A landscape with many valleys, sampled at points; each row gives a point and its height.
A ball rolls from a point to the lowest of its 2 nearest points, and stops where none of them is lower. Distance is the straight distance between rows; heights are no part of it.
K_546 (h 6.16): [-26 -20  53  28 -13  -6  -4 -50 -14  15  29  16 -38  -9 -20 -22   7   8
  24  20  -6  30  26  15   9  13  -8  26  16 -19 -29 -71   2]
K_668 (h 2.60): [  7 -51  -7 -13 -32  28 -17 -14  40  -3 -39  -1  -4   1  36   9   0 -26
  -4   8 -11  15   0  72  25  32  33  21 -36   9  -3  26  -5]
K_480 (h 2.14): [  6 -37  28   0 -21  -2   0 -13   4   3 -17 -20 -15 -11   6   7  15 -15
  20 -12  15  18  -5  43   9   1  10   9  -3 -19  11 -12 -10]
K_604 (h 5.63): [ 17  29  16 -51 -22 -47  25  20 -22 -16 -39 -57   9  18  18  -1 -22   2
   3 -33 -20  -6 -40 -50 -47 -39  21 -49   7  -6  48  39 -34]
K_995 (h 7.61): [ 13   6   7   3 -13 -13  15  26   7  16  27 -53   9  12   8   7  -2   3
   2 -20  20   3 -24 -48 -15 -33 -10 -28  26  -2  41  46  22]
K_223 (h 1.21): [-39 -32  -5  -8 -18  84 -30  10  -3  15 -10   4  29   3  -4  -1 -57 -28
   7  23 -35   4 -16  34  20  46  25  31 -43   3  10  41 -17]
K_701 (h 4.76): [  8  31  -1  17  36 -17  21  -7   4 -17 -17  20 -24   8   0   7  26   0
 -32 -13  41 -10  26  47   3 -38 -19  -3   2  19 -64 -55  11]
K_327 (h 4.71): [ 44  18 -32  -8  40  12  15  34 -10  10  31 -34 -20 -14   7   9   9  39
   3 -26  18  -4 -33 -68   2   2   5 -49  18   7  52  28  32]
K_468 (h 5.05): [ 21   0  23  22 -23  30  -5  16 -10   1   8 -19  19  30  15  32 -34 -13
 -33  18  21  -7 -27  16  12 -25   7 -36   0  11   9  33 -11]
K_842 (h 7.55): [ 19  28  -5 -12   5 -17  42  14   1   0  18 -65 -10 -25   5  -6  41  13
   7 -24  32   0  -5 -65 -18 -32  -9 -25  33 -25  46  45   6]
K_478 (h 7.99): [ -6   6  10   1  11 -39  36  10  -6  15  14 -36 -50 -19 -26 -48  43  31
  32   6   2   3  25 -41 -34  26  26 -10  52 -29   1 -34 -21]
K_947 (h 1.67): [ -7 -34   8 -19 -14  51 -46   9 -17  19 -16 -10  16 -11  -1  -4 -39  10
  19   0 -49   9 -39  12  -3  28  21  11 -33   2  23  42 -19]
K_127 (h 4.39): [ 15  17   1  32   4   1  18  -9  12  -8  14  35  -2  35  10  26   4  -5
 -37  12  43  -7  25  50  35 -35 -17  -6   8  31 -41 -36  21]
K_486 (h 4.45): [ -9  43  -9  38  38   2  26  54   0  -7  25 -12  -6  20 -47 -10  -5 -16
  -4  11  23 -27  32  -5 -26 -26 -31   3  46  26  -6  26  -9]
K_618 (h 6.67): [ 22   0   0 -12 -19 -11   8  22  65  -8 -31  -8   2  28  21  33   2 -16
 -21 -56 -13  -4 -21   9 -31 -16   1  42 -32  38  16  43  10]
K_269 (h 5.71): [-48   3  25   5 -20  37 -33 -47 -55  26  16  44  14 -16 -31 -20 -24  11
  25  47 -23  30  51  -9  34   8 -27  24   6 -27 -37 -33  -8]
K_926 (h 7.15): [ 12  12   9 -18  29  27   0  -1 -24  15 -30  11  -7 -29  11  53 -11   4
 -15  23  10  11  -5  24  -2 -12   8 -36 -17  -6 -14 -13 -10]
K_811 (h 2.90): [ 13 -12  24  24 -56 -54   3  10   5 -15   5 -21  -2  43  -2  16 -20   2
   6  -1   8  -2 -18   8 -17 -35  24   1  32  16   0 -37  -7]
K_473 (h 6.93): [ 46 -19 -30   4 -26  23 -23  47   5   9  30 -43 -21  66  19 -17 -11  36
  -8  11  14  19 -29 -35  16  29  31 -26  35  15  21  46   7]
K_986 (h 4.75): [ 23   4  16  32   6  37 -30  21 -10  25  39 -17 -10 -15 -37  -6 -17  21
   0  54  15   2  45 -30   9 -11 -31 -35  29 -26 -14  40  16]
K_920 (h 3.07): [-47  -5  11  37  -5   3  12 -27  -6  -7  35  38   9 -21 -31   1  20 -17
  21   9  26 -12  36  53  23  -2 -45  31  16  13 -22 -24  22]
K_72 (h 5.40): [ 16  56 -10 -34   0  19  -6  40  23   8 -32 -62   2  28  27  -3 -29  -7
 -40  -7   1   2   7 -47 -38 -43 -22 -13  -2   1  15 108 -25]
K_988 (h 5.08): [-26 -20   3  -3  22  35 -11 -33  20   7  23  74  42 -47 -16   8  38 -13
   6 -12   1  -7   9  -1  37  33 -36  59 -41   2   5 -23  19]
K_678 (h 7.05): [ 24 -36  16  21  -8  29 -14   3  12   6  20  37  14  27  13  16 -13  -8
  -9   0   0   7 -12   7  27   6   4  26 -22  22  -8   1  10]
K_512 (h 2.63): [  8  -8  26 -28 -18 -20 -11  16 -23   4 -44 -24   0  -2  -1  -7 -11   0
  25  -7 -39  12 -36 -11 -44  -8  13   5 -20 -11   9 -13 -27]
K_905 (h 8.27): [ 38  17 -14 -19  13 -22  24  29  23  13 -26 -12 -30  22  -4   4  15  19
 -13 -14   5  -8   1 -28 -41   7  34  -4  24   3  -8 -10 -17]
K_705 (h 5.49): [  0 -31  -3  -9 -29 -50 -23 -43  31 -43 -46  33  34  -7  48  -1  26 -27
 -23 -39 -12 -14 -12  65  13 -18   1  27 -60  15  -8 -38  19]
K_708 (h 5.92): [-22 -22  44  24 -18  32 -23 -34 -40  31  31   9  -9 -28 -27 -24  -1   2
  39  27 -22  27  38  -7  26  15   1  32  25 -17 -19 -25  -3]
K_277 (h 8.77): [ -1 -18  30   4 -10  14 -20   8 -24   6  35  -6  36  -3 -25  21 -19  -2
  18 -14 -20  12 -63 -40  -5 -32 -23 -35 -10   5  53  32  21]
K_610 (h 7.76): [ 27 -18  -3   3 -49 -32  25  -4  23   4  17 -50 -29   6  28 -19  50   6
   1 -18  32  26 -12 -22 -10  -4  24 -15  32 -19  29  -8   2]
K_203 (h 3.56): [ 20 -18  -6 -15   7  44 -36  -5  -1  11  -4  39   2 -13  30   9  -8  15
 -12  54   1  19  39  19  37  23 -10 -19 -16 -14 -38  13 -12]
K_107 (h 6.98): [ 53 -28  -5  26  -4  43 -22  36  13  13  33   8  -5  50  14  10 -11  20
 -13  25   8  10 -12 -14  36  21  20  -4  16  15  -1  23  21]
K_817 (h 5.67): [-50  11   0  26  17 -16 -22 -67 -29  -8  18  78   1   7 -22 -52  -5  14
   8   9 -16  15  38  36  41   7 -14  59  -7   1 -80 -86  11]
K_938 (h 8.53): [ 28  29 -26 -12   9 -38  60   5 -36   0  15 -60 -44  19  17  -7  14  44
   8 -25  17 -16 -50 -44 -16   0  61 -54  47   0  54 -22   8]
K_342 (h 8.21): [ -1  17 -34  -9   5 -36  31  36  42 -29 -44 -31 -14  36  -1  -6  17  -4
   6 -21   9 -19   0   3 -56   3  24  25  21  20  -8  20 -30]
K_969 (h 5.75): [ 15  43  14 -53 -30 -53  33   2   4   1 -72 -67   4  27  38  -1  -6  -5
 -12 -46  -3  -5 -18 -13 -50 -52  22 -14 -15  -8   6  34 -39]
K_696 (h 6.12): [ 12   7   8 -32 -16 -10 -14 -19  14  -9 -48   3   9 -18  54  15 -10   1
 -21 -21   5  10  10  36   8 -28  -9 -18 -51 -11 -20   3  -3]
K_485 (h 8.37): [ 41 -12   1  -2  -2   2 -11  24  -1  14  20  -4 -35   5  -1 -15  17  34
  -5  26  23  26  21 -30   0  -3   1 -25  33 -17 -20 -11  -1]
K_740 (h 7.91): [-21  -3  41  21 -22 -49  14  -9 -15 -10  11 -28 -44 -15 -24 -33  21   7
  50  14  -6  12  18 -16 -22  -3  16   9  44 -22   8 -38 -21]
K_879 (h 6.58): [  0   7   5 -16 -14  14 -12  31  37  -7 -30 -18  23  28  15  15 -43 -26
 -25 -25 -22  -5 -24   6 -36 -22 -14   4 -32  25  28  53  -7]
K_350 (h 5.06): [ -6  16  29  31   7  15   4  27 -51   5  57 -27 -25  15 -31  -7 -32  24
  18  21   2  -5 -20 -46  -7 -13 -12 -60  54  12  33  -8  14]
K_516 (h 5.27): [  8  36 -10 -14 -14  29   1  58  36  -6 -31 -59  -8  48  31 -11 -57 -21
 -51   2   9  -7 -16  -7 -34  -6  12   3   9  16   2  82 -32]
K_103 (h 4.83): [-18   7 -25  -2 -24 -14 -37 -14  -4 -33 -12  54  35  41  43 -10 -24   0
  -9  39  -1  -1  34  78  50 -16 -12   5 -11  18 -71   3   3]
K_476 (h 5.29): [-27  -4  -7  -5   2  16 -35   1  -6  -4   2  51  52  -3  -4 -10  -9 -12
   8  31 -15   2  24   8  16  -8 -49  23 -17  -7 -22   8  -3]
K_481 (h 2.08): [  8 -38   3  -7 -12  52 -27  21  33  11 -23 -16  -4   3  22  13 -14  -9
  -6  -2 -12  10 -14  10   0  27  22  17 -23  -4  20  55  -9]
K_243 (h 3.77): [ -7  -7 -46  -6  18  35 -19 -13  31 -18  21  52  34 -38   8   5  36 -18
 -11  34   8 -28  63  43  65  37 -41  19 -34 -10 -17  43  27]
K_836 (h 3.25): [-16 -32  -6   0 -32  -7 -14 -38  11 -28 -42  -2   8   2   7  11  -4 -25
   5  12  -1   4   2 101  32   3  33  12 -18   7 -28 -22  -8]
K_663 (h 3.37): [-30   1  19  37 -14 -29  20  11  -9 -12  35  -4 -14  43 -65  -9 -18 -11
  39   8  -4 -20  10 -21 -38  16   3  34  55  22  15 -20 -36]
K_112 (h 3.17): [-32 -13  -4 -13  10  36 -28 -25 -20  21 -10  39  24  -4 -38  -3 -17  -3
  23  -6 -33   0  -2  24  -8  30  30  82 -23   7 -28 -34 -38]
K_263 (h 8.32): [ 35   9  -7  -8  -1   5  -7  29  16  11 -29 -20 -21   9  18  -1  -5  19
 -14  12  17  15  18   2 -12   8   1 -23  16  -4 -22  16 -19]
K_985 (h 2.58): [-42  -5 -24 -29 -26 -16 -26 -45  -4 -19   9  76  78 -24  28  20  -3 -34
  -3  11 -23  -9  20   6  50  15 -41  23 -53  -3  -9   7   2]
K_693 (h 5.12): [ -8  42  11  12  53 -30  39  25 -34  13   4 -14 -45   0 -43  -8   3  18
   8  24 -13  -6  15 -59 -34  -1   5 -48  54 -14  -2   6 -25]
K_493 (h 2.91): [ 28 -10  13  36 -14 -46  16  -5 -28   2  33   1 -40  48 -15   9  -9  39
   3   1   2  13 -36 -33 -10   2  44 -21  30  24  -1 -83  10]
K_797 (h 5.50): [ -8  -7   8   6  -8  29 -46 -36 -31  10  40  53  45  -6 -15 -17 -26  13
   6  65 -19   2  60 -10  42   6 -47  21  -5 -27 -40  -6  10]
K_718 (h 6.40): [-45  -9  12  -3  12   9 -20 -59 -19  31  16  55  12 -56 -10  -9  30 -15
   5   0 -19  12   8 -15  13  17 -25  43 -26 -21  -7 -89  12]
K_584 (h 7.47): [ 26  43   4  -6  21 -34  63  -1   0  13  24 -49 -30 -28  -7  -9  51  21
  -9 -28  50  -5   6 -77 -14 -31  -1 -38  32 -13  11  -8  13]
K_634 (h 6.84): [-11  13 -30 -18 -36 -16  18  30  11 -11  -9 -66  20  54  23 -32 -47  -4
  -4   5 -12 -23 -43 -74 -43  14  35 -39  45   1  68  89 -14]
K_601 (h 4.20): [ -1 -38 -24 -22 -23  15 -34 -48  32 -10  -4  54  38 -33  63   2  19 -13
 -14   8 -19   7  44  17  73  54 -22  22 -53 -14   9  28   3]
K_587 (h 4.92): [ -1  32   8 -16  -2 -18  28  29 -12  -3 -30 -73 -19   5   6 -20  -6  -2
  26  19   9   5  18 -12 -32 -29   3 -40  38 -19  -3  26 -35]
K_70 (h 6.80): [ -6  12 -29 -12 -41 -36  25  18  44  -6  -7 -43  19  69  24  -1 -32 -15
 -31 -18   7 -35 -42 -60 -48  -3  40  -9  17  14  47  69  -8]
K_991 (h 5.18): [ 14  13   1  12 -22  17  16  32  14   9 -11 -53  -9  45   5  15 -54 -36
 -23   8  30 -21 -40  10 -24 -20  29 -20  19  13  20  54 -26]
K_642 (h 3.59): [-56  -9 -13   5  -7  32 -37 -25 -33  -3   3  58  47  23 -24  -2 -42 -14
  10  27 -40 -12   5  48  20  29  16  62 -31  26 -38 -29 -17]
K_328 (h 3.36): [-19 -26 -20  22  -5  30 -14 -24  20 -15  16  54  58 -15  21  27   1 -32
 -21  29  17 -14  27  27  65  14 -41  14 -28   8   3  34  27]
K_852 (h 5.25): [  8  39  20  -1  39 -30  52   4 -64   1  13 -38 -33 -12 -35 -12  -5  -8
  56  18 -28 -19 -22 -39 -34  -5  15 -47  44 -14  33   4 -39]
K_615 (h 3.57): [ 18 -14 -27 -16  68  32 -18  34  32  15  -9  35  -5 -42 -35  14  27  12
 -23  -9  -3   2  19 -22  -1  23  -9  21 -18  -9   1  32   9]
K_775 (h 8.49): [ 14  41 -37 -35   4 -22  37  24 -19  -6  25 -49 -13  44  18  -9  11  62
  -6 -16  27 -17 -38 -70 -15   2  42 -57  57  -8  47  22   9]
K_96 (h 1.31): [-19 -42  25  12 -49 -27  -7 -30  18  -9 -12   6   5 -18 -14 -22  32 -33
  32 -28 -13   9  -2  56   5 -10   4  39  -9 -12  -4 -17   1]
K_753 (h 8.72): [  7 -15  15  18  13  -5 -12  -3 -34  18  51  27  17 -20 -24  22   1  21
  22 -19 -17   8 -36 -58  -2 -31 -30 -31  -1   1  30 -26  51]
K_445 (h 7.83): [  2 -15  20   3 -45 -45  31  -6  -9  -5  29 -46 -35   7  -5 -18  20  25
  39  -5   0  10 -20 -28 -14   6  28 -23  46 -15  41 -35   5]
K_82 (h 4.85): [ 30   4 -13  26  25   2  47  25 -15  22  59 -40 -44   1 -14   5  32  28
  -3   0  31  -9 -12 -48  -1  10  19 -52  53  -2  34  17  22]
K_236 (h 6.85): [  -7  -12   11   23   16  -34  -13  -23    2   -1   -8   36    3   -9
  -12  -29   32   -8   -2  -40  -19    6   -5   -6  -18   13   -1   55
  -43    1  -31 -114    3]
K_697 (h 3.61): [-13  22  11  29  29 -33  47  14 -26   3  47  13 -27   8 -88 -17  20  11
  32   1 -16 -23   8 -54 -42  33   6  26  55  22  29 -30 -18]
K_5 (h 5.16): [-45   2 -11  21   4 -38 -21 -64 -22 -47  -3  69  10 -11  11 -50  21  -3
  -4   4  -4   5  13  66  39  22  -7  37 -14   0 -75 -92  27]
K_165 (h 4.42): [-15  23 -17   5   1 -28 -29  -9   7 -45 -27   8   9  30  25 -25  -5   7
   2   0  15  -5  12  85  25 -29 -12  12  12  15 -77 -16  23]
K_571 (h 6.75): [  6   3 -19 -14 -44 -45  30  21  59 -11 -24 -32  10  51  11  17  -7 -22
 -12 -54  -5 -29 -31 -26 -50 -18  13  34  -3  32  44  58  -6]
K_275 (h 7.38): [ 25  45  12  -5  15 -10  41  -3  -5  15  19 -40 -11 -20   6  32   5   3
 -21 -26  49  -9 -20 -38 -11 -60 -14 -45  14   1   6  -6  11]
K_221 (h 2.59): [ 26   1  13   6 -13 -32   4   6 -17   0  -1  15  -7  22 -13  18 -22  12
   9  -5  -2   7 -27  -3 -21 -13  20  -1   0  15 -15 -66   0]
K_64 (h 8.62): [ -2  11  20   5  30 -23  20  -2 -68  -1  30 -35 -25 -24  -1  22  -9  38
  17 -18  -6   7 -63 -36 -11 -30  13 -60   2 -19  39 -48  28]
K_179 (h 2.71): [ 29 -23   1  -4  19  30  14   8  20  14 -21 -27 -26 -32   5  11  35   8
  12 -17   8  14  -5  28  -1  30  27  -3 -10 -13  18  -5   3]
K_177 (h 4.57): [-58  -4 -20   2  -7 -40 -15 -61  -7 -31 -14  39  27 -20   9 -21   4 -21
   9 -18 -10 -18  -2  72  22  12   6  36 -39   2 -45 -74  13]
K_29 (h 6.78): [ 32 -10 -10   7 -16 -18  -1  10  61 -15 -24   9 -12  18  25  -4  23 -12
 -17 -49  12   0  -2  26 -11   3  -1  47 -24  13  -9  -2   9]
K_439 (h 6.09): [ -65    9   18   12   34  -14  -28  -67  -13   19   15   70    1  -34
  -41  -44   12   -7   -4   -6  -31    7   27   -9   11   14  -11   66
  -24  -12  -55 -105    8]
K_111 (h 8.67): [  0  13  33  11  49   3  19 -10 -47  22  48  12 -18 -28 -37  15  -9  26
   5  -5 -17  15 -36 -44 -14 -16  -8 -48  12 -15  20 -60  49]
K_639 (h 3.99): [ 13 -21   3   7  34  18   1  32  -1  20   9  15 -15  -8 -28  17   9  12
  23 -18 -11  -1 -26 -28 -24  29   9  21  -1   8  21 -17 -11]
K_422 (h 8.57): [  4  22 -13 -11  29 -31  34  12 -64  -8  29 -40 -26  -9  -3  -4  11  32
  44 -28  -5 -15 -61 -48 -15  -8  36 -48  20  -7  73  -7   6]
K_259 (h 8.15): [ -2  39 -34 -22  -2 -57  45  27  26 -17 -30 -48 -36  27  -8 -38  30  14
   1   2  29 -11  38  -2 -40 -18  19   1  50 -15 -13  14 -26]
K_147 (h 5.10): [-25  -2 -16   4 -13  18 -41   7   7 -20 -11  42  48  36  27 -23 -29  -2
 -19  33 -23  -6  36  34  26 -11 -31  23 -15   1 -46  36  11]
K_732 (h 3.18): [ 15 -20  -8 -12  56  43  -7   4  23  19 -31  12 -17 -55 -13   9  34   5
 -12 -16 -10  -4  -1  18  -9  57  12  13 -32 -14   0  -8 -16]
K_930 (h 1.30): [-35 -19  -1  18  -9  41   2  23  17  -4 -16 -34  17  -1  -4   1 -36 -56
  12  12  -6 -13 -20  44 -13   0  -3   9 -14   6  31  74 -11]
K_356 (h 4.01): [-19  25  16  26  28 -13  46  -2   1 -29  -2 -12  -9 -21 -42  20  12 -31
  21  -9  24 -28  -6  44 -14 -34 -18   6  20  19  12  -6   4]
K_440 (h 3.00): [-32 -21 -17 -14 -44 -13 -18 -30   3 -10  11  68  76  -8  28  36 -26 -45
 -30  28   0 -15  23  38  69   4 -25 -10 -45  22   2  23  14]
K_611 (h 3.60): [-38   6  26  36  28   4  33 -16  -7  -7  31  29   6 -41 -45  35  11 -44
  13  -1  20 -21  15  32   8   6 -46   9   2  17   7 -21  10]
K_764 (h 4.68): [  5   0  26  -7 -27 -39  -3   0 -11  -5 -34 -57 -21 -16  15 -16   8  17
  19  10   5  32  13   7 -21 -35   7 -21  22 -37 -15 -14 -16]
K_790 (h 4.07): [ 42   9 -14  19   7   5  14   1  36   2   7  35   6  12  29  17  23   1
 -42   4  42  16  28   7  29 -36 -35   7  -6  18 -37  -2  25]
K_403 (h 3.20): [ 38 -13  -5  27  -5 -31  18   8  -1  14  26   7 -46  36 -20 -18  31  34
  -1   7   3  13   0 -28   3  51  34   6  42  -1  -5 -71  -6]
K_6 (h 3.16): [ 21 -15 -14  -2   1  37 -11   3  31  -7 -16  27  14   7  36  21 -12  -3
 -39  31  18  -5  28  58  42   7  -1  -1 -26  23 -29  34  -1]
K_314 (h 2.69): [-27   8  -1 -18  33   1 -33  11 -22 -12 -36  30  19 -22 -42  -7 -19  -7
  25  -6 -37   1  -6  14 -35  10   4  57 -28  -2 -18 -33 -34]
K_949 (h 4.04): [-46  -4 -29  -2  -9  -9 -21 -36  -9 -33 -15  49  35  10  -8  -4 -20 -17
  16  -4 -24 -13   7  89  34  24  16  69 -23  18 -55 -42  -6]
K_67 (h 2.18): [ -9   4  10 -28  16  -5 -15   7 -14 -16 -49   9  26  -8 -12  32 -20 -25
  15 -25 -41 -14 -39  14 -47   3  -5  26 -46  11   8  -9 -33]
K_723 (h 7.49): [ 28 -43  29  20 -25  -5  -4 -48   4  15  29  20   8 -18  19  11  28 -14
  -1  -4  19  15 -22  21  34  -2   3 -18 -20   1   6 -63  33]
K_292 (h 8.42): [ 30  18  -6 -23 -19 -30  -1  40  -3  19   8 -19 -18  29   3 -26   7  42
   8  20  14   5  22 -70 -23  -5   8 -38  54 -10  -7  -4  -2]
K_549 (h 7.68): [ 40 -29  20 -18 -43   6   8   2  25  12  -4 -46  -2  -1  35   6  29  14
   5 -36   9  13 -26 -22  -3 -18  11 -25   2 -12  42  35  23]
K_827 (h 4.95): [  6  15   4  16   4  44 -13  14   1  18  13 -28 -11  -7  -3   5 -14   2
 -14  51  41   4  42  30  25 -13 -29 -32  21 -14 -30  56   1]
K_139 (h 5.17): [  1  33   5  14   3 -19  46  16 -54  -9  38 -47 -13  23 -27  -8 -30   0
  21  15   0 -26 -38 -49 -23 -15  22 -71  65  -2  57  15 -15]
K_503 (h 4.82): [-20 -11 -16 -27  28  47 -42 -28  -1  21  13  78  47 -36  -9   2  14   2
  -3  16 -34  -3  30 -21  37  49 -17  47 -53  -6  -7   8  -2]
K_778 (h 7.37): [ 52 -61  12  12 -29  26  -6 -25  11  14  24   7  14  -4  37  13  20  13
 -10 -22  10  24 -36   3  39  -2  -5 -21 -26  -1  32  -1  39]
K_872 (h 4.97): [ 21  26 -29  -4  22 -11  40  29 -16  17  22 -46 -55  -2 -30 -16  29  36
  -4  15  37  -8  17 -52  -9  21  27 -50  69  -5   9  37 -13]
K_239 (h 3.89): [ -5  11  -8   0  -2 -11   5 -16  11 -29 -40 -16  -3   4  25   3  -9 -20
  -9  -3  29  -7  11  94 -10 -31   7   7 -12   8 -46  -1 -11]
K_799 (h 4.55): [ 23 -16 -23 -10  38  36  -9  29 -12   7  11 -33 -20 -27   8  23   3  23
  22 -37 -12   4 -53 -25 -10  14  18 -24  -1  -2  54  27  16]
K_49 (h 7.12): [ 35 -38  13  34   8  39  -7   4 -25  23  54  49   7  32 -27  17 -13   7
  -4  14  -3   3 -32  -5  34  39   4  16  -6  25   4 -33  29]
K_996 (h 4.37): [-17   2  18 -25  -5   5 -22  12 -19  -8 -37 -21  -5 -28   7 -26  -4   4
  28  15  -9  27  32  10 -15  -5 -10 -19   3 -44 -34  10 -21]
K_909 (h 6.64): [-22  -7  25 -14  20 -12 -30 -32  -3   3  -6  48  28 -40   6 -11  22  -1
   3 -25 -21   9 -10  -3 -12  -5 -31  30 -61 -20 -19 -78   7]
K_800 (h 6.77): [ -35   15   16   10   45   -8   -3  -41  -17   15  -23   22  -31  -59
  -28  -21   30  -10    3    8   -9   10   25   23   -2   20   -4    4
  -32  -25  -37 -101   -3]
K_71 (h 7.66): [-29 -29  20  11 -29 -20   0 -75 -11   9  10  36  -3 -41   6  13   9 -27
  -8  22  10   1   9  39  27  -3 -23 -16 -25 -13  -6 -69  24]
K_719 (h 5.52): [ 11  43   9 -35 -21  12   9  26  -4   3 -45 -64   6  16  25   4 -54 -10
 -24 -25 -14   6 -30 -36 -38 -54   2 -27 -13   0  31  73 -21]
K_404 (h 4.93): [ 20  14  15  27 -25  19 -16  38 -22  12  33 -29  15  19 -13   6 -47  -1
 -13  34  16   8  -9 -27  -2 -28 -13 -48  39   8  14  20   4]
K_442 (h 3.76): [ 53  10 -18   5  20  53  12  32  36   8  10   1  11  19  27  19   6   8
 -56  -7  41   1  25   8  32 -30 -17   9 -17  22 -24  57  11]
K_340 (h 5.91): [ 12  17  10 -26 -17 -24   5   0  15 -21 -53 -37  10  -3  17  25 -12 -17
 -10 -30  13  -8 -18  17 -32 -42   3  -7 -17  -7  -5   9 -16]
K_433 (h 6.33): [ 25  -7  14 -40 -38  -1 -31 -17  35   8 -53  -4   4   1  64  16   5   9
 -35 -55 -24   3   0  10 -12 -37 -21   8 -52   9  11  34  -5]
K_569 (h 7.27): [ 17  21  11   3  29  20  33  -8 -16  23   2 -15 -28 -37   9  38  14   3
 -21   5  35   1   0   0  12 -26  -9 -59  10 -16  -9 -29  16]
K_371 (h 6.88): [  9   0 -43 -10 -27  13   9  45   8   8   5 -60 -17  57  16 -23 -33  30
 -14   5   2  -5 -23 -57 -29  40  42 -31  49   2  46  65  -9]
K_662 (h 8.07): [ -3  33 -11   9  26 -66  42  15  10  -8 -13 -24 -57 -10 -16 -28  47   8
  -7  -1  19  -7  32 -19 -38  -1  15   1  38 -12  -6 -29 -25]
K_255 (h 5.09): [-17   3  -9   2   7 -40  -5 -31  25 -26 -35  33   9 -23  15 -12  32 -19
  -8 -29  -1 -12   6  53   1 -16 -14  27 -40  -1 -37 -74  25]
K_145 (h 8.46): [ 42  34 -22 -38  -2 -20  25  22  -7   9   9 -34 -17  23  27  -6  17  61
 -29 -21  37   6 -11 -79 -12 -14  19 -39  32   0  -1  11   5]
K_52 (h 3.95): [  5   0 -11 -25   5  21 -29 -19  -9  17 -26  15  -7 -31  11 -25   7  24
  -2  43  -2  35  59  17  16  12  -6 -16  -7 -38 -51 -20 -10]
K_640 (h 6.99): [-26  17  14 -21  47   3  -2 -15 -30  17 -23  31 -13 -45 -11  24  -9   1
  -2  20 -12   7  11  29  -3  18 -14 -22 -21 -11 -24 -70 -12]
K_477 (h 6.48): [ 12   2   5 -20 -26  18 -40   7  52  -8 -56   2  13  34  45   6 -37 -12
 -31 -34 -36   9   7   8  -5 -28 -14  13 -50  16   7  81   6]
K_532 (h 6.46): [ -9   5  20  22   6 -25  -1 -41  -2 -10  -6  16 -38 -20   1 -25  23   4
  -6  -1  10  23  28  19   3 -10 -16   3   2 -13 -47 -92  14]
K_171 (h 2.25): [-38 -17  25  28 -24 -27   6 -24  10 -18  25  -3   3 -19 -23 -28  33 -15
  36 -11   4   1  22  39 -11 -25 -34  47  11 -10 -16 -38  12]
K_332 (h 7.19): [ 32 -37  -6  32  13  44  -4   0 -13  20  49  17 -21  -6  -1  14  14  23
   9 -15   4  20 -32 -16  36  29  28  -2  10  16  27 -38  39]
K_380 (h 3.79): [  6  -5 -13  23  45 -28  24  41  10  12  25  27 -27  15 -63  -5  26   8
  13  -6  -3 -19   4 -51 -38  21   4  25  25  16   8 -26  -7]
K_766 (h 4.60): [  1  27   7  32  32  19   1  45 -15  16  33  -5 -12   4 -65  -7 -18   1
 -11  36  11 -14  33 -48 -11  -5 -25 -25  48   8   1  48  -5]
K_860 (h 4.27): [-19  28   5  34  20 -21  46  37  11 -15   6 -26  -7  27 -42  12  -6 -45
   9   5  18 -33 -17  13 -34 -27 -13  11  29  30  21  22 -16]
K_522 (h 3.90): [-12  -8 -30  -8  55  36 -15  -5  31   5   0  40  21 -69 -36  11  42 -12
 -12   6  13 -17  58   4  31  34 -22  24 -29 -15 -12  31  18]
K_849 (h 3.19): [-37  -5 -16 -32  -7  14 -37 -10  27 -22 -36  42  44  -5  41  17 -15 -26
 -18 -11 -30 -10  18  38  22   3 -17  15 -58  -2   0  43  14]
K_925 (h 4.56): [ 11 -45 -11 -19  -1  41 -35 -60  -2  22   3  78  36 -32  37   3  17  10
 -13  -3 -27  15  18 -14  56  59  -7  38 -72 -15   6  -2   7]
K_396 (h 4.18): [ -2 -10   7   4  26  10  21  10 -30  10  12 -23 -25 -18 -43  -7   5   2
  53 -15 -27   5 -42 -40 -31  29  25  15  27  -8  45  -7 -23]
K_857 (h 2.70): [-41   2  -3 -38  18  22 -33   6  14 -18 -49   6  32  -7  -6  19 -17 -30
   6 -15 -41 -12  -5  37 -18   0 -24  29 -37   1  -4  45 -16]
K_833 (h 3.15): [ -1  -2  22  23 -30 -55  26  17 -14 -22  10 -25   0  42 -36  -2 -17 -13
  36   1 -13 -13 -22 -30 -35 -20   1  14  40  10  15 -20 -22]
K_379 (h 7.28): [ 22 -45   7  12 -11  50 -19 -14 -26  16  29  14  10  -7  25  32  -7  13
  -1   2   3  17 -42  21  43  25  23 -30 -27   8  37  -7  29]
K_119 (h 4.38): [  6 -24  -1   5   8  24  11   7 -20  -8  -6 -32  -8 -12  -9  22 -16 -16
  45 -30 -27   2 -72  -5 -23  14  20 -11   5  11  57  22  -9]
K_461 (h 0.74): [-43 -27   0   9 -29  53 -33  11  37   6 -12  -2  25   7  12  -1 -62 -55
 -24  45 -24  -4 -19  50  17  28  23  17 -43   9  24  77  -3]
K_835 (h 3.50): [ 14  -7 -20  13  28  57 -10  35  52   0  -7  19  15   9  13  11  -1 -15
 -36   7  12 -10  40  14  24  12 -21  28 -28  13 -18  64  19]
K_402 (h 3.74): [-27   0 -42 -44  -9   7 -42 -41  32 -27 -27  54  30 -10  66  -5   8  -6
 -14   7 -36   7  55  43  63  43 -26  28 -54   2 -25  56  10]
K_992 (h 3.14): [-49  -4 -48 -28 -28 -27 -29 -49  14 -44   9  62  66 -26  44 -10   4 -12
   0  21 -20  -3  51  22  75  25 -51  17 -42  -9 -34  41  10]
K_158 (h 5.07): [ 12  39 -16 -17  10   7  24  49  -4   7 -14 -55 -31  18 -20 -14  -4  19
  -3  27  24  -3  35 -31 -30  -2  18 -44  56  -4  -4  56 -34]

Call two points neighbours if one is among the 2 nearest of the other. Go from one point of each pair to the other, from neighbour to neighbour, staying as low as possible. Name the highest point that can't be avoided.
K_461 and K_6 | K_532
K_404 and K_221 | K_852
K_221 and K_985 | K_340
K_221 and K_6 | K_158
K_67 and K_96 | K_522
K_67 and K_985 | K_402
